Points on a hilly landscape, in no order, each with its height.
From any point a ball rolls to the lowest of the 5 points nearest to it. It stops when none of these is lower. Distance is the straight distance between rows; heights are no part of it.
Kan (h 23.5): [ 57  97 118 138 143 105 159 111 138 109 113 182]
bepen (h 34.2): [133 100 138  91 141 128 149 104  69 145 109 125]
rosuv (h 15.8): [165 143 103  94 111 117  79 158  79 140 159  95]
med (h 48.9): [115 152 134 140 123 145  72 129 192 112 154 155]
Pap (h 8.0): [169 138 118  97  83 135  72 155 114 177 147 109]
kadur (h 63.8): [147 132 129 165 117 110  94 150 147 117 165 114]
riv (h 14.5): [148 111 130  88  75 115  76 199  70 169 142 138]
genu (h 13.2): [ 85  83 136 151 133 127 135  63 169 108 125 171]
Gor (h 43.3): [105 107 131 101 129 122 149 117  40 141 124 114]
gadub (h 6.4): [ 54 112  98 121 152  91 205 148  99 107  80 159]
Veput (h 65.8): [114 150 149 112 129 143 122 156 143 135 114 171]
dom (h 56.3): [121 165  95 142 121 121 140 198  85 113 138 116]
fonut (h 66.7): [115 157 112 106 128 132 128 191  31 113 137 108]
retud (h 34.3): [141 127 142 101 139 146 149  96 124 152 105 119]
duk (h 21.2): [158 149 139 104 142 151 126  91 180 133 105 117]
Todez (h 68.3): [109 156 135 119 125 162 103 147 167 127 128 170]
potav (h 58.8): [150 123 139 173 113 109  84 140 177 117 181 126]
Neno (h 27.0): [195 133 124 109  98 148  73 131 131 179 142 100]
Gos (h 71.9): [110 148 131 143 129 132 133 177 141 116 140 153]
betiv (h 66.2): [119 155 142  87 132 156 125 138 153 150 106 154]
Kasem (h 52.1): [180 117 129 153 113 108  85 131 156 135 157  88]
zif (h 3.0): [163 125 159 164 157 130 150  77 174 120 131 120]
pazup (h 50.2): [116 156 112 116 117 130 122 175  50 113 145  96]
duve (h 52.6): [121 156 107 153 128 116 127 181  96  91 150  99]
visez (h 59.1): [ 75  96 103 145 142 101 178 121  91 103 117 125]
fuf (h 13.1): [ 85  86 131 151 132 118 141  80 161 110 122 167]
Dizak (h 17.3): [153  97 158 176 165 135 133  65 177 117 131 138]
Botas (h 11.0): [169 126 124  93  85 131  66 169  92 169 141 112]
goleb (h 18.4): [150 145 139 107 150 146 135  88 147 143 105 109]
gilup (h 43.2): [174 147 149 130 151 134 136  89 203 130 100 116]
zur (h 28.9): [ 77  94 110 155 145  93 172 107 129 100 122 152]
tol (h 54.7): [118 159 135 101 129 167 102 131 165 146 118 156]
fug (h 81.0): [127 151 125 166 125 119 111 179 141 104 164 131]
nim (h 11.3): [ 98  90 126 166 137 106 163  96 139 107 134 144]
mopat (h 62.1): [ 73  99  99 145 148 111 182 115  77  98 106 114]
Pov (h 11.6): [116  90 123 151 143 110 158  88 113 116 129 107]
Zim (h 52.2): [ 51 113  86 130 147 105 190 129  68  91  98 121]
Nud (h 49.6): [116 144 106 127 115 143 181 210  72 132 116 133]
bune (h 28.0): [137 124 147  83 130 141 146 111 108 165 104 145]
pez (h 14.8): [ 92  80 144 150 138 137 129  45 190 118 144 164]
kem (h 80.9): [114 145 132 151 122 127 110 169 158 111 150 153]
Vov (h 11.9): [129 128 152  83 122 140 135 112  96 159 103 139]
sokig (h 36.7): [163 143 112 132 110 111  85 147 121 128 158  84]
bunuv (h 41.8): [120 145 115 121 121 139 183 215  81 134 105 136]
daz (h 6.5): [ 52 103 107 136 162  98 183 132 117  99  88 170]
Rok (h 42.4): [143 150 107 139 118 104 104 166 101 113 166  91]
nit (h 43.6): [119 158 141  99 135 167 110 129 178 125 124 145]
dat (h 8.7): [135 100 127 162 140 114 158  88 129 116 124 117]
boku (h 41.4): [119 146 138 113 120 145 148 170 132 138 110 174]
muni (h 15.4): [145 127 135 119 149 137 158  85 126 132 113 111]
pul (h 12.0): [170 136 140 118 154 139 150  74 165 128 102 105]
fese (h 58.5): [205 122 142 161 117 113  66 125 177 145 161  89]
zade (h 47.0): [ 84  97 130  94 139 113 159 109  19 134 119 115]
Dupod (h 56.8): [200 133 132 157 113 113  79 125 168 132 161  99]
kevas (h 1.2): [145 121 132  88  83 101  93 207  49 161 139 150]
zuv (h 21.8): [139 130 119  81 100 110  85 180  49 147 145 113]
lona (h 7.4): [155 114 151 154 149 124 157  76 151 124 118 119]
Bamur (h 50.1): [119 155 118 141 123 132 157 198 109 108 129 141]
Nipe (h 13.0): [112  91 152 178 133 112 146  71 159 108 137 149]
dis (h 51.6): [ 63 100 107 150 152 100 182 120 111  96 112 144]
velo (h 41.5): [122 167 127 107 126 154  89 115 191 131 121 135]
Zegav (h 29.4): [145 150 142  97 133 152 116 104 172 137  97 137]
Nelag (h 66.5): [227 144 132 139 105 153  67 119 202 160 142  89]
Did (h 30.3): [119 120 145 101 114 142 159 165  88 167  98 165]
vamu (h 50.0): [144  95 171 181 153 137 133  46 192 116 142 144]
Vaba (h 32.4): [141 171 141  98 148 145 110  95 203 136 104 119]
peke (h 27.1): [141 153 100 109 108 108 105 172  61 125 158  95]
Pasu (h 36.8): [111 104 126 129 128 119 157  93  77 124 116 101]
pur (h 24.1): [ 99  95 132 151 131 150 108  13 212 116 130 156]
Fuga (h 29.1): [129 103 128 139 133 118 168  94  91 125 129  93]
lus (h 52.3): [114 159 100 137 117 140 170 212  84 115 121 119]
sug (h 45.7): [117 165 132 129 128 161  64 105 216 117 135 116]
seran (h 40.8): [202 146 119 107  98 151  68 131 161 170 140  97]

Call two points neighbours if one is among the 5 nearest of the other. Go from one point of each pair to the other, from neighbour to neighbour, staying as low as possible. Name the highest point that can't be avoided.
kevas, Vov -> duve
zif, gadub -> Kan
Pap, kevas -> Botas

Two balls start at each pair of points below. Name the first point that both come to, or write never.
dom, Bamur -> bunuv
peke, kadur -> rosuv
lus, Gos -> Did
